A landscape with many valleys, sampled at points; each row gives a point and its height.
A ball rolls from a point to whichever of its 2 nearest points has the largest drop for the distance, and stops where none of them is lower. Distance is the straight distance between rows; heights are no part of it.
Z_650: [ 92 106 161 193 112 168 118 118 140 134 111 160 112 142 108  85 119 140
 156 151 165 105  64 169 153  81 105 183 153 137 136  84 138 142 146 100
  91 119  90 130  50 157 111 126  86 167 124 142 110 131 139 184 145 103]  h=633
Z_684: [143  69 148  52  99  94 107  97 149  87 160 156 154  95 136 150 169 132
 176 140 118 119 152  98 109 137 139 148 104 130 183 144 129  80 163 108
  87 159 123 191 150 100 155  69 134 144 166  54 156 231 135 115 125 168]  h=614
Z_525: [141 142 105  67 108  43  90 120 153 112 137 142 112 119 169 151 105 175
 158 127 119 167 159 107 104 164 113 168 124 150  83 130 105 108 134 148
 140 137 122 138 120 124 157 122 145 115  91 116 103 195 146 174 128 140]  h=160
Z_353: [196 138 154 118 130  99  72 163 146 111 147  92  98 127 148 141 125 137
 150 129 112 179 164 138 119 173 106 107 169 156  75 110 127 118 152 169
 163 104 141  74 112 127 151 135 144  95 123 100  75 108 133 166 116 135]  h=854
Z_556: [ 50 147 128 129 188 122 161 138  58 182 104 124 171 167 145 141 124 125
  90 156 117 140 105  93 122 138 162 124  76  82 146 149 116 141  96 154
 123 132 125 126 159 149 113 153 127  94  98 144 158 100 125 118 152 157]  h=132
Z_974: [120  94 108 125  93 158 105  91 134 130 135 196 111 121  81  91 108 154
  97  99 131  97 133  96 130 130 153 190 126 130  96 135 127 158 132 121
  96 128 146 141  85  95 129 135  93 126 101 139  87 175 145 147 109 105]  h=315
Z_934: [144 111 136 144  84 140 130 116 161 111 153 140  81 114 123  98 121  99
 177 124 162  99 123 151 109  63  89 165 143 172 159 120 152 127 154  72
  91 124  83 142 111 105 139  85  92 183 137 119 147 154 137 169 122 104]  h=437
Z_827: [ 42 132 138 132 185 133 142 115  89 170 113 146 172 170 141 130 147 136
 153 149 103 135  84 100 144 110 158 164  74  82 176 140 113 144 119 154
  86 150  91 166 143 151 109 138 125 129 128 117 135 137 125 126 147 174]  h=269
Z_940: [ 64 165 155 156 136 148  72 107 114 150  99 170 124 180 135 139 123 168
 114 144 109 129 114 138 127 209  77 175 153 107  86  78  88 147 173 142
  76 146  84 131  70 156  97 176  95 145  85 140  98 145 115 141 168 136]  h=710
Z_671: [147 146 168 160 184 171  61 126 134 172 119 138 109 113 107 127 131 170
 120 136 127 133 159 154 131 100 126 126 139 164 137  79 106 168 122 164
 135 125 126 113  79  91 140 112 136 137 130 144  38 125  86 146 159 155]  h=777
Z_715: [187 144 199 160 156 120 111 155 124 160 110  74 122 106 141 167 116 139
  91 159 149 144 132 161 119 139  90  46 152 131 128 103 130 134 116 161
 211 100 152  61 144 130 139 119 166 108 140 125  90  51  85 136 166 122]  h=197
Z_492: [167  96 123  94  68 107 160 128 160 108 166 145 147 111 120 134 142 132
 112 141 129 126 120  87 130  98 112 139 128 105 145 167 124 108  94 111
 139 126 187 103 123 108 160  69 144 108 126  96 129 142 134 143 114 140]  h=632
Z_326: [ 73 124 157 173 152 174  85 111 112 152 122 176 144 161  98 117 145 141
 126 147 104 110  85 127 163 162 121 155 132 110 108 105 111 167 157 133
  73 117 113 144  66 128 109 125  87 142 124 133  84 142 114 140 139 139]  h=686
Z_815: [105  85 117  90 116 132  82  81 123 101 154 187 137 128 114 137 140 150
 127 101 100 120 136  89 146 178 146 167 102 127 105 158 114 149 157 127
  76 141 136 172 125  84 133 135 107 138 129 121 109 203 143 122 101 145]  h=255
Z_616: [ 93 180 174 154 213 131  92 118  76 207  85 134 160 169 128 141 112 126
  21 138 129 145 143 107 113 186 117 113 100 112  96  96  88 134 131 182
 145  99 143  86  86 154 128 150 138 131  81 156 110  96 109 112 202 135]  h=596
Z_544: [162 118 145  90 150 104 114 170 131  97 146  84 144  93 148 134 145 153
 172 172  95 163 153 152 139 128 143  78 141 123 165 154 168 122 104 146
 146 124 148 102 138 130 163 100 159  75 153  90 112 138 119 161 125 177]  h=881
Z_832: [ 92 126 122 125 149 138 160  93 113 167 140 150 112 135 118 141 119  93
 107 119 136  91 130 107 113 116 119 158  85 122 135 149 118 144 116 103
  95 145 122 152 132 107 125 111  85 151 117 147 153 137 136 125 135 121]  h=444
Z_986: [134  93 142  86 124  93 107 129 156  92 138 114 121  90 140 116 145 120
 199 130  98 135 150 142 100  95 133 147 119 161 189 139 149 102 150 110
  98 155 101 167 163 118 145  66 125 153 166  94 143 184 120 155 122 158]  h=645
Z_135: [148 110 104 157  80 177 189 112 160 123 130 139 144 111  88  74 141 100
  86  89 168  88 109 149 175  91 169 109 118 152 177 124 170 152  71 120
 160 107 143 162 142  69 102 123 145 133 127 183  84 107 122  73  89  85]  h=560
Z_996: [ 80 140 120 122 227 138 104 105 107 147 123 121 129 120 155 140 134 148
 126 138 101 168 172 129 134 141 156  94  74 150 189 137 108 166 118 179
 103 180 103 172 168 104 134 161 131 130 139 150  98 145 127  88 146 176]  h=443
Z_188: [126 137 114 167  94 158 158  89 141 168 107 139  94 137  95 126 100 113
  72 143 186  89 111 147 125 112  74 143 162 124 103 124 125 149 148  74
 128 129 135 115  99 136 125 127  78 180  93 153 163  88 131 137 154  56]  h=556
Z_517: [142 141 137 147 118 153 158 103 134 166 119 136 143 140  98  99 108 132
  52 124 156 110 121 122 154  96 166 142 104 125 141 134 117 153  73 131
 174 119 182 107 117 101 142 104 133 133 101 167  70  99 102 121 132 109]  h=493
Z_46: [149 100 133 101 109 131 113 130 145 100 180 143 116 115 139 176 152  66
 136 134 105 123 152 129  95 167  69 127 142 141 133 150 110 110 173 100
  68 154 144 134 151 116 130 114  82 157 145 104 157 150 142 140 111 141]  h=706
Z_452: [ 75 152 138 114 112 114 103  79 128 128 142 182 126 155 147 162 126 140
 119 137 121 128 117 122 119 204  63 171 108 116 102 125  86 149 168 117
  70 150  84 145 110 126 109 145  73 153  91 126 118 178 112 152 140 142]  h=732
Z_987: [ 68 123 154 169 119 143 115 115 119 156 111 174 155 178 106 120 138 161
 142 157 132 106  73 118 156 120 121 195 133 105 114  97 100 132 135 115
  90 117 119 126  46 166 132  98 113 142 114 128  89 140 119 161 161 121]  h=662
Z_600: [136 113  84 100  40 104 168  85 165 124 174 174 133 128 105 128 122 161
 124 122 184 100 117  74 124  38  91 193 148 121 122 145 128 105 126  60
 123 141 132 137  78 127 154  71 141 160 115  72 157 174 148 153 114  78]  h=532
Z_172: [122 117 116 108 119 103 119 151 146  87 126 122 157 123 129 113 158 167
 198 118  98 152  88 101 151 124 188 129 136 112 130 133 147 118 138 132
 114 119 111 165 139 158 137 108 147 105 151  68 128 155 126 126  95 172]  h=505
Z_104: [157 135 128 154 104 149 117 102 140 173 119 121  55 107 124 148 106 106
  67 144 175 104 155 154  91 143  37 105 169 139  98 112 118 140 166  81
 132 128 119 114 128 111 121 120  79 180 102 170 169 100 128 134 162  74]  h=580
Z_957: [197 153  97 140  99 121 132 159 153 100 119 102  87 129 133 108 106 111
 110  96 148 144 147 137 129 168 140 105 155 158  60 113 139 115 116 149
 171  99 160  96 117 136 132 172 140 107 105 158 108  96 152 115 102  93]  h=456
Z_276: [ 84 146  92 150 108 119 139 143 135 121 104 150 103 149 111 117 111 143
 148 101 126 124  93 128 118 114 126 182 144 134  90 106 111 128 144 100
 111 134  81 141 114 178 103 154 108 133 108 136 147 118 135 135 115 103]  h=320
Z_978: [118 113 116 148 117 135 127 160 139  84 116 124 145 134 112  74 147 165
 202  80  99 146  75 128 164 108 217 129 133 138 133 101 155 139 130 143
 125  93 110 160 151 142 105 136 157 108 160 115 102 134 124 114  80 147]  h=467
Z_37: [106 149 159 161 185 175 146 180  94 124 102  64 167 134 140 117 137 120
 158 173 115 117  90 172 170  93 135  33 142  90 205 128 163 140 112 150
 134 107  99 113 149 128 116 125 132 111 177 130 153  51  91  91 165 175]  h=287
Z_322: [120 152 107 124 104  83 121 136 141 127 120 147 105 135 136 140 114 156
 145 124 122 140 128 112 115 127 108 178 146 122  77 123 107 119 132 117
 118 114 116 126 111 145 136 120 118 128  91 120 114 142 123 160 123 126]  h=252
Z_913: [126 133 107 128 172 152 112 113 104 157 136 145 153 129 117  89 106 133
  41  83 119 138 175  86 125 172 204 142  88 143  65 136 137 135  99 182
 151 112 167 104  96  97 143 181 142  97  88 153  81 146 149 104 107 114]  h=371
Z_886: [ 85  94  98  75 122 109 109  99 136  87 146 167 136 126 119 132 167 144
 151  81 100 118  96  94 142 174 175 157  98 128 108 147 135 135 167 121
  95 169 106 203 168 138 108 161 129 149 137  88 128 200 146 108  81 150]  h=310
Z_946: [ 51 157 119 167  99 104 166 120 110 139 100 140 128 169 125 154 101 145
 155 137 152 111  79 132 126  68 101 191 151  99  98 113 105 122 149  64
 122 125 100 113 122 213 118 118 156 152 110 111 177  88 130 152 146  75]  h=395
Z_349: [182 131 157 136 116 103 145 165 154 109 122  86 128 104 139 149 121  90
 141 163 148 118 126 176 124 100  98  71 152 123 157 139 163 104 112 109
 168 111 138  95 166 117 116  89 118 132 148 153 141  81  98 139 138 112]  h=279
Z_165: [145 166 159 192 125 135 112 173 114 122  60  83 104 178 114 122 106 135
 137 117 130 132 114 159 133 145 127 106 183 136 106  72  86 125 149 164
 150  69 115  71  99 173 112 160 162 125 108 151 101  52 108  96 161 112]  h=370
Z_966: [126 164 161 168 123 119 138 158 123 129  88  88 126 154 127 138 111 141
 153 147 120 128  95 144 150 105 133 121 151 108 135 112 105 127 115 131
 147  93 132  94 128 163 126 117 140 106 123 145 119  68  91 137 149 132]  h=417
Z_48: [115 125  97 134 129 146 189  80 116 169 131 121 102 125 104 129 114  73
  81 108 163  81 138 117 110  79 128 130  97 136 142 155 141 127  92  75
 140 149 144 157 160 109 127 108 103 148 121 164 191 112 137 107 138  82]  h=487
Z_213: [154  89  67  83  90 147 145 119 136 103 161 138  87 101 108 117 134  83
 157  64 122 123 164 154  89 119 152 145 127 181 149 136 154 107 138  86
 118 167 141 192 186 131 119 136 123 138 159 129 174 166 164 105  96 101]  h=647
Z_444: [122 114 109 131  42 128 157  85 158 132 151 174 111 142 105 111 110 187
 112 144 195 111 106 115 135  66  81 207 185 107 110 125 124 137 148  62
 117 135 130 117  52 152 164  88 101 165  83 100 119 146 148 177 129  53]  h=575
Z_696: [ 90 149  97 115 133  90 169 165 120 118 109  94 136 151 156 153 136 109
 151 126  86 143 117 120 114 153 136 125 113 118 105 141 122 120 132 120
 123 163  93 128 166 184 104 180 135 103 127 117 186 121 138 115 106 144]  h=592
Z_959: [ 77 147 119 112 233 138  97 125  90 137 120  92 158 127 175 140 150 158
 149 146  90 190 163 125 161 156 181  68  96 142 170 146 140 165 133 206
 119 182 109 156 158 112 142 205 142 110 148 119 101 134 147  87 134 188]  h=499
Z_653: [109  96 142  69 109  92 100 108 148  81 164 149 177 119 137 160 180 141
 164 149 105 124 111  86 146 165 118 126 122 101 151 149 120 100 172 130
  76 151 113 184 138 113 144  92 120 139 142  46 151 214 134 114 120 183]  h=590
Z_199: [110  95 130 134 120 124 139 105 142 128 133 171 142 122  97  95 141 168
 170 126 122 112  85  96 155  63 180 176  89 123 162 120 140 130 111 113
 113 126 112 178  86 123 137  73 135 144 155  96 103 181 123 151 112 144]  h=445
Z_103: [182 133 175  95 141  56  85 162 142 113 141  86 122 114 168 163 125 164
 163 174 109 176 148 122 114 149  92 104 152 123 100 127 126 116 127 156
 171 112 142  81 122 131 159  98 160  73 122  86  94 138 111 189 136 152]  h=866
Z_737: [181 136 150 157  58 120 155 186 154  93 143 108 125 130 128 143 142  88
 142 148 165 114 112 176 139 115  87  94 191 127 127 124 144 111 169  94
 140  91 118  94 151 132 116 105 102 151 123 146 151  65 107 132 107  90]  h=342
Z_249: [190  88 118 116  30 142 169 123 183 107 162 159 143 120 105 100 139 127
 107 114 164  99 123 110 155  74 124 161 151 141 185 155 122 125 101  99
 148 129 190 105 112  81 154  76 134 144 136 120  90 137 125 137  91 105]  h=599
Z_350: [155 136 114  96 103 117 181 178 130  78 125  90 152  91 157 116 138 124
 193 139 120 122 117 176 104  94 157 103 156  95 181 161 203  70  95 115
 145 132 109 129 175 168 119 104 149  94 179 110 205 128 105 136 105 131]  h=595
Z_558: [ 95 147 132 158  91  82 184 116 124 142 105 127 148 145 121 144 107 146
 140 142 159 108  87 113 133  58 125 177 134  91 119 137 116 113 119  68
 149 114 134 109 112 183 142  81 147 143 110 118 153 104 105 161 138  89]  h=448
Z_638: [116 144 134 155 135 141 160 136 115 145 116 135 146 142 106 109 130 139
 115 122 123 118  94 108 153 106 186 137 101 105 131 128 128 145  88 139
 146 104 155 127 121 135 128 121 128 102 122 142  98 105 110 119 123 135]  h=449
Z_479: [156  86 118  45  90  66 138 123 133  99 171 143 170 104 145 157 144 138
 122 167 125 153 139  77 113 156 106 116 114  89 119 180 129  77  95 138
 121 145 181 115 132 121 165 101 159  75 123  74 165 189 161 145 126 155]  h=663
Z_806: [154 112  64 123  97 149 162 126 148 112 139 131  92  97  91  85 130  90
 141  67 134 114 148 149 127 104 166 118 127 172 137 124 173 124  97 100
 150 137 130 187 168 115 105 140 130 123 150 164 157 130 160  85  91  95]  h=627
Z_676: [ 71 122 129 143 178 143 145 120 109 154 108 145 149 130 135  92 135 145
 185 133 113 127  78 117 154  52 177 168  90  99 195 120 131 138  88 154
 104 132  95 173 131 141 105 107 135 132 156 122 121 124 123 136 141 165]  h=362
Z_626: [150  89  59 107  34 133 134 113 150 106 157 188 111 108  85  96 120 164
 117  70 144 126 131  82 150 114 164 189 165 143  81 157 142 134 121 110
 138 121 176 129  96 110 138 148 146 125 103 130 114 169 157 128  67  96]  h=485
Z_222: [118 133 161  74 150  85  93  86 114 133 169 154 146 128 147 171 137 153
 123 168 106 154 161  94 117 173  82 125  89 105 140 159  94 144 124 152
 116 129 153 121 127  79 154  93 129 108 121 100  97 174 115 159 154 170]  h=66
Z_177: [136 152  81 154 109 125 169 180 148  80  83  95 126 133 133 105 107 123
 168  94 146 128  95 166 141  92 162 102 151 144 139  84 150 125 108 129
 159 101  92 143 160 134  85 153 160 115 155 177 152  74 134  88 108 112]  h=299
Z_422: [153 105 144 118 143 170  86 141 128 127 173 139 117 122 120 146 155  66
 106 135  90 124 159 137 113 191  73  64 130 149 122 132 100 148 171 126
  88 133 150 122 135  89 122 120  77 137 160 118 134 118 139 106 124 153]  h=724
Z_315: [144 129  95 156 169 158 164 171 118 109 132  88 147 123 127  92 134 123
 136 104 121 142 119 143 167 145 209  43 114 131 117 120 159 140 101 169
 155 117 132 145 159 122 111 176 154  81 173 160 129  83 148  54  93 144]  h=381
Z_6: [153 182 154 147 196 131  47 140 126 165 102 104 108 140 159 148 122 151
  91 114 111 154 171 143 100 207  76 103 139 150  89  71  91 148 167 191
 136 127  97  90  77 137 109 197 142 130 107 119  86 118 112 128 163 141]  h=825
Z_421: [142 131 134 130 137  87 106 161 158 109 100  94 110  94 166 108 105 129
 211 149 109 146 138 165  95  54 120 132 140 160 163 116 148 104 127 125
 127 132  80 130 155 117 117  87 127 146 156 148 143 136 102 170 135 151]  h=674
Z_909: [172 110 103  92 123 114 185 159 117 103 140  89 129  82 140 133 132  68
 150 135 109 124 156 184  80 113 130  78 130 122 169 160 187  69  93 101
 149 164 149 136 189 143 116 118 117 109 176 129 198 121 126 125 118 102]  h=635
Z_33: [124  96 125 122  74 100 157  96 160 123 159 172 143 122  98 110 145 161
 145 124 152 102  86  71 135  48 137 186 109 118 145 131 124 117 117  86
 120 125 111 167  65 123 144  66 138 148 127  81 126 198 138 154 107 114]  h=489
Z_166: [124 112 150 131  58 110 123 118 161 108 176 164 142 134 125 145 143 140
 131 165 154 112  97  91 130 105  53 154 170  96  99 121  88 113 179  75
  71 110 108 114  67 140 142  65 106 171 117  69 138 161 137 167 113 126]  h=518
Z_363: [110 114  72 109 174 132 163 123 128 136 112 104 105  90 149  86 123 133
 171  96 105 150 144 148 106  76 199 119  82 150 193 120 155 126  84 136
 133 146 100 190 191 127 100 139 150 115 160 153 160 126 134  93 118 156]  h=298
Z_138: [ 92 156 161 142 174 101  86 122 120 171  83 134 126 141 155 150 107 158
 165 168 103 141 124 136 126 101  87 177 120 116 145  98  90 134 124 144
 121 124  97 130 105 134 115  93 132 156 113 131  91 151  92 187 179 164]  h=303
Z_580: [114 140 164 127 125 120 111  80 127 187 134 146 105 127 146 179 114  98
  82 158 138 102 133 133  91 162  24 127 146 107  98 130  84 141 161  83
 101 121 125 108 127 129 118 110  78 166  97 145 160 108 116 158 161 104]  h=605
Z_181: [100 153 109 128 129  98 179 162 104 125 131  89 130 153 139 166 126  91
 105 124 123 133 114 114 105 163 117 111 125 106  77 157 131 114 124  98
 141 140 138  95 167 182 117 176 127  97 111 121 204  82 142 108 113 108]  h=617
Z_169: [144 123 167 156 171 174  97 127 129 166 149 122 103 118 113 144 147  93
  87 155 115 108 149 143 125 153  74  74 127 145 133 117  99 161 153 122
 109 126 124 112 121  84 124 102  92 147 146 146 112 109 126 110 146 147]  h=740
Z_180: [ 97 147 124  98 174  93 122 145 105 118 125  92 149 141 167 144 144 136
 156 150  89 173 141 116 132 187 162 111  95 121 112 147 126 133 123 174
 125 154 121 128 148 145 143 179 146  82 120 104 131 134 141 119 122 173]  h=554
Z_584: [116  72 105 108  93 167 120  98 144  87 162 179  89 102  88 119 150  84
 146  76 132  84 151 130  97 140 118 166 128 172 138 135 142 125 186  81
  57 181 113 181 157 104 133 150  89 168 168  96 174 172 162 115  98 108]  h=669
Z_958: [149 130  97 157  83 164 184  94 144 147 133 126 109 127  88 142 112  73
  69 111 196  77 118 144 145  82 104 118 148 134 134 154 150 141 114  70
 144 132 152 132 156 109 126 114 104 173 114 162 178  89 129 108 134  50]  h=522
Z_95: [151  76  89 114  83 143 100 128 136  95 153 166 141 123 106 107 131 158
 124  70 107 137 116  73 163 172 189 154 148 112  47 159 126 121 147 138
 117 113 178 131 112 115 126 165 147 104 123 115 100 169 143 114  42 129]  h=458
Z_434: [154  95 119 136 107 182 167 127 150 100 161 138 143  95 103  90 152  88
 150  88 134 100 126 149 154  92 188  95 110 141 183 124 176 130  98 127
 127 113 134 169 167  88 105 111 128 128 161 139 119 112 122  89  92 124]  h=597
Z_927: [133 114 100 147 150 157 119 152 125  96 123 115 145 125 108  75 144 150
 167  85  93 150 119 131 180 148 230 107 119 136  96 122 155 145 130 159
 148 107 141 145 141 124 122 165 159  88 161 120  82 121 128  94  66 150]  h=432
Z_404: [139 116 100  76 108  88 162 158 129  85 129 104 157  95 151 125 164 139
 200 146 106 137 107 125 120 119 180 116 143  89 152 160 177  81 116 112
 132 134 109 147 155 192 134 109 174  71 168  58 191 156 123 135  94 161]  h=551
Z_783: [141  98  85 122 102 151  96 106 153 126 118 151  60  91  96  83  99 146
 130  92 127 116 160 133 114 131 155 162 136 176 106 110 137 150 130 117
 116 134 130 156 118  86 133 147 104 129 115 158  98 171 148 123 117 107]  h=360
Z_62: [123  97 150 135  73 132 125 105 168 103 179 169 119 114 113 129 135 113
 155 134 159  92 126 107 107  85  66 163 149 140 134 124 131 107 187  75
  58 134  89 140  80 122 143  80  93 192 143  67 158 177 150 174 104 118]  h=480
Z_154: [180 133 122 140  86 117 140 200 140  82 157  96 113 139 130 156 138  74
 126 132 136 143 125 158 121 161  83  75 183 126  84 135 135  93 169 100
 146 117 141  85 162 160 114 147  93 123 146 133 157  73 145 126  98 100]  h=385
Z_75: [130 147 161  82 199 105  83  90  96 144 161 135 133 109 157 172 128 149
 115 159 121 173 197 122 107 165 121 111  77 137 143 154 120 157  93 181
 140 143 154 109 136  90 161 136 132  94 117 118  85 151 123 140 150 161]  h=198
Z_482: [114 136 166 119 159 104  95 118 119 146 133 137 134 125 139 159 137 152
 164 170 102 132 142 121 132 111 103 138 104 111 166 133 109 144 122 136
 112 120 110 138 110 103 144  64 116 134 127 101  95 167 101 162 153 178]  h=203
Z_853: [162 168 141 124 166 108  48 160 135 123 105  92  99 139 158 136 126 146
 152 122  84 177 157 149 120 183 107 112 155 161  86  85 111 140 169 177
 128 130 103  99 105 149 133 174 144 117 119 118  80 121 115 140 134 154]  h=841
Z_748: [167 129 122 138  27 149 175  89 170 123 133 144 126 142 109 114 119 117
  87 115 209  84 103 136 159  69  92 162 175 139 167 154 144 149 115  72
 157 134 157 110 117  99 149 105 112 168 109 146 117 107 130 140  97  52]  h=562
Z_141: [173 176 163 154 212 167  57 131 127 174 117 111  99 107 126 150 126 156
  59 119 134 135 186 140 108 171  87  76 142 163  99  76 105 151 136 194
 159 119 122 107  66 116 125 157 152 132 128 144  69 106 106 123 167 136]  h=805
Z_895: [109 126 160 106  94  80 111 102 149 107 165 150 167 133 139 169 157 145
 159 177 117 128 103  79 131 141  53 128 141  85 127 137  96  90 159 103
  82 132 101 135  88 118 139  59 111 141 115  59 155 188 124 157 132 166]  h=555
Z_674: [132 173 119 166 190 153 117 137  89 155  83 128 144 153 107  69  99 146
  46  87 139 134 166 116 120 147 195 147  92 147  85  98 124 121  94 188
 177  98 155  91  67 144 134 170 160 117  77 165  75 107 129 106 151 106]  h=435
Z_467: [119 109  69  89 123 127 159 118 110 125 159 134 136 134 141 119 154  88
 121  81 108 140 135  95 122 185 194 136  92 141  64 156 145 131 136 132
 131 158 145 167 171 149 101 205 134  98 121 122 170 136 179  93  68 135]  h=398
Z_248: [132 180 130 166 199 147 118 145  80 160  45 105 144 158 126  87  82 133
  51  95 142 147 145 120 113 141 166 135 107 151 102  81  98  97 110 198
 177 100 138  94  86 182 127 175 200 138  92 180 128  87 141  90 203 110]  h=498
Z_660: [124  81 127  70 138 120  64  75 122 109 172 160 134 116 134 152 135 133
 124 106 101 139 180 110 131 196 140 138  76 148 123 165 103 150 152 157
  99 152 172 157 159  65 154 141 126 122 131 122  95 213 157 111 114 150]  h=200
Z_272: [106  91 124 170  65 166 152  96 155 121 132 181 120 136  92  81 118 174
 133 133 193  89  83 139 147  69 113 203 160 128 129 117 162 149 146  76
 106 132 114 137  37 139 127 124  88 160 110 129 111 145 152 183 119  64]  h=606
Z_347: [126 159 131 158 204 164  89 147 127 148  78 127 122 120 130 110 101 159
 157 150 124 157 138 165 147  39 145 141 118 157 171  71 106 144 103 178
 158 120 108 126 117 114 121 125 166 137 145 162  59 107 109 136 174 162]  h=803
Z_713: [140 133  88 128 150 143 177 157 143 111 101  91 139  89 154  89 109 118
 166 111 136 139 125 181 123  64 177  86 118 148 193 106 174 108  66 145
 158 119  91 166 183  99  91 127 157 123 177 177 153  92 128  79 130 142]  h=191
Z_552: [ 71 166 142 179 186 164 110 131  73 189  49 140 157 187 118 121 108 128
  63 141 125 136 117 120 130 132 151 157 108 113 112  81  79 121 125 164
 141 110 136 104  93 170 113 153 148 137 104 180 131  84 120  91 201 133]  h=557
Z_139: [186 166 152 176  99 111 126 169 121 130  75  78  83 150 127 139 104 131
 106 131 168 133 112 164 124 151  97  90 184 139 100  78 111 119 153 146
 185  73 118  61 118 157 126 152 152 145 101 167 121  42 107 106 151  83]  h=333
Z_845: [152 149  91 166  95 159 151 147 138 122 124 139  93 127  93 110 118 124
  78  96 147 116 136 125 136 152 139 127 156 133  68 119 128 138 126 123
 140 104 140 116 105 123 114 170  97 123  94 162 131  98 148 103 113  86]  h=488
Z_878: [ 81 155 157 123 194  99 118 153  60 155  52  68 143 144 183 159 103 149
 152 192  89 148 123 140 118 128 105  95 130  66 159 164 112 114 105 151
 147 135 107  77 164 172 128 167 170  92 131 131 170  88 107 126 183 169]  h=447
Z_223: [115 143  90 111 157 127 160 115  97 159 142 133 141 144 133 115 114  92
  34  90 136 140 163  76 101 177 156 136  83 149  58 146 121 126  98 146
 162 121 158 113 144 116 131 186 110 102  83 162 162 133 179 109 121 112]  h=312
Z_582: [ 85 173 145  99 125  78 110  89 118 128 155 147 144 171 177 195 121 125
 112 147 108 152 133 115 104 227  40 137 107  94  96 137  81 135 159 141
 100 136 105 115 147 142 125 152 112 129  89 123 132 152 105 164 145 158]  h=750
Z_185: [145 132 151 174 173 182  98 140 141 144 138 117 110 112 104 109 143 124
 109 144 122 122 151 164 147 119 124  70 130 167 142  97 124 166 126 149
 121 118 121 123 117  81 123 105 113 148 154 153  78 108 105 114 147 151]  h=756
Z_281: [144 121  90 169  95 193 161 110 136 144 116 150 126 133  71  68 122 125
  51  89 168  94 131 126 159 116 169 145 134 138 123 130 141 160  91 115
 155 120 157 142 104  85 114 143 115 123 103 194  84 117 122  84 111  74]  h=525
Z_41: [135  66 137  93  99 167 123 118 134  87 175 162 124 118 121 151 175  51
 148  99 107  94 149 113 110 158 123 140 124 142 153 143 129 107 192 109
  51 180 137 176 170 117 136 123  91 159 178  76 170 174 152 109  96 134]  h=687
Z_254: [ 93 125 107 120 184 134 128 132 123 148 128 114 108 109 136 121 141 114
 138 123 107 131 148 129 119 125 159 111  71 149 159 139 133 143 116 148
 109 161 109 161 171 107 112 140 111 131 143 154 136 130 139 104 127 157]  h=377
Z_721: [146 111 139 131  85 134 188  92 152 112 146 120 131 117 127 119 124  96
 158 124 180  81 115 133 119  21 124 155 122 137 196 144 168 104 100  77
 139 122 115 142 130 113 133  56 128 162 144 115 151 142 107 154 117  93]  h=496
Z_508: [ 87 166 169 129 197  98  88 128  90 186  52 101 142 140 181 167  95 157
 151 190  91 154 125 147 115 100  78 138 108  83 157 132  86 113 118 154
 154 134 109  99 147 148 108 131 160 134 114 142 135 111  94 157 198 162]  h=397
Z_884: [142 145 138 142  71  96 200 115 153 118 101 104 156 125 135 130 116 130
 146 135 185  96  88 144 146  39 130 153 139 105 180 148 163 108  91  77
 180 116 128 116 145 136 135  68 152 150 128 131 151 100  95 160 123  80]  h=504
Z_718: [148 112  94 115 103 142 144 148 120  98 171 132 136 138 122 124 145 100
 118  89 102 143 123  92 142 181 176 118 122 122  49 156 140 126 129 139
 133 127 183 115 139 139 124 181 135  88 130 121 138 115 163 103  64 127]  h=428
Z_333: [121  79  88  49 142 120 130 104 121 100 153 134 137 117 142 135 172 117
 156  91  94 137 131 110 121 180 200 138  92 141 129 161 149 125 149 130
 120 186 136 196 196 151 106 181 140 127 150 100 158 183 157 100  71 146]  h=356
Z_852: [142 137 165 153 158 145 159 165 124 121 114  74 147 113 137 129 131  93
 139 163 127 105 104 176 148  93 118  49 135 113 183 124 163 121 114 125
 134 113 106 110 165 117 109  92 108 143 171 143 151  73  98 114 145 145]  h=190
Z_947: [102 154 152 148 199 148 125 186  81 127  78  47 150 136 161 139 124 150
 142 178 101 149 126 169 156 111 125  29 151  87 171 131 146 133 108 164
 158 120 107  85 155 138 131 161 162  82 172 138 153  53 110  98 172 179]  h=366
Z_610: [157  99 110 135  86 153 107 118 160 126 137 143  53  94 102  91  99 124
 147 115 153 105 164 153 102 100 101 165 158 174 135 114 140 147 140  96
 111 136 110 150 118  89 141 116  85 156 121 158 115 154 133 148 139 102]  h=396
Z_307: [206 135 110 127 111 106 162 180 140  99 142  81 103 128 133 134 123  82
 107 134 137 156 140 159 123 175 110  55 156 147  76 124 149  94 114 136
 187 117 161  86 151 135 116 165 137 101 146 156 136  80 166 107 113  97]  h=423
Z_654: [ 63 168 120 117 164 109 137 117  73 153 124 139 174 178 142 131 117 121
  65 112 118 146 136  88 108 195 163 157  69 122  83 134  95 133 119 166
 124 123 125 121 146 138 122 185 114 104  64 154 145 139 138 126 132 141]  h=248
Z_537: [214 160 192 164 131 111 105 159 124 154  96  68  99 137 140 153 114 131
  62 130 172 149 134 146 114 182  82  51 176 144  93  78 126 111 139 171
 215  78 143  48 111 158 135 152 175 131 117 135  90  40 104 106 157  75]  h=283
Z_983: [103 160 193 139 175 130  90 100 101 212 112 123 128 151 141 186 117 112
  60 164 114 134 124 131 110 185  56  96 133  98 102 112  81 154 141 132
 141 104 136  86 117 133 116 123 110 136 107 137 117  89  96 142 185 131]  h=629
Z_609: [148  54 113  58 107 125  95 102 117 116 190 162 129  98 129 139 132 101
 124  77 108 141 191 104 124 163 143 151  77 146 142 165 115 119 134 147
  91 155 232 144 156  69 170 130 151 110 153 132 127 184 175 109 112 133]  h=259
Z_130: [ 98 142 160 168 117  97 169 160 101 112  78  80 148 152 132 158 112 130
 160 150 123 108  84 150 137 112 131  95 149  75 144 140 113 122 116 107
 142 101 120  82 154 190 120 122 152  95 129 121 181  55  93 113 151 123]  h=457
Z_218: [153 111 152  83 179 125 105 155  96 109 170  94 146  98 155 144 156 120
 131 194 104 164 159 154 127 164 123  48 136 103 166 190 179 130  84 154
 144 152 169  90 139 132 182 132 151  60 160  84 114 133 139 150 135 166]  h=896

Call two points neighbours if one is among the 2 nearest of the other. Go from one point of each pair to the other, from neighbour to neighbour, staying as low as possible. Name the highest point that can't be avoided.
Z_525 / Z_660 => Z_884
Z_852 / Z_222 => Z_878
Z_713 / Z_556 => Z_983

For each start below, name the point where the ball stops.
Z_326 => Z_556
Z_350 => Z_713
Z_249 => Z_713
Z_467 => Z_660
Z_957 => Z_852
Z_552 => Z_556
Z_600 => Z_556
Z_580 => Z_713
Z_180 => Z_713
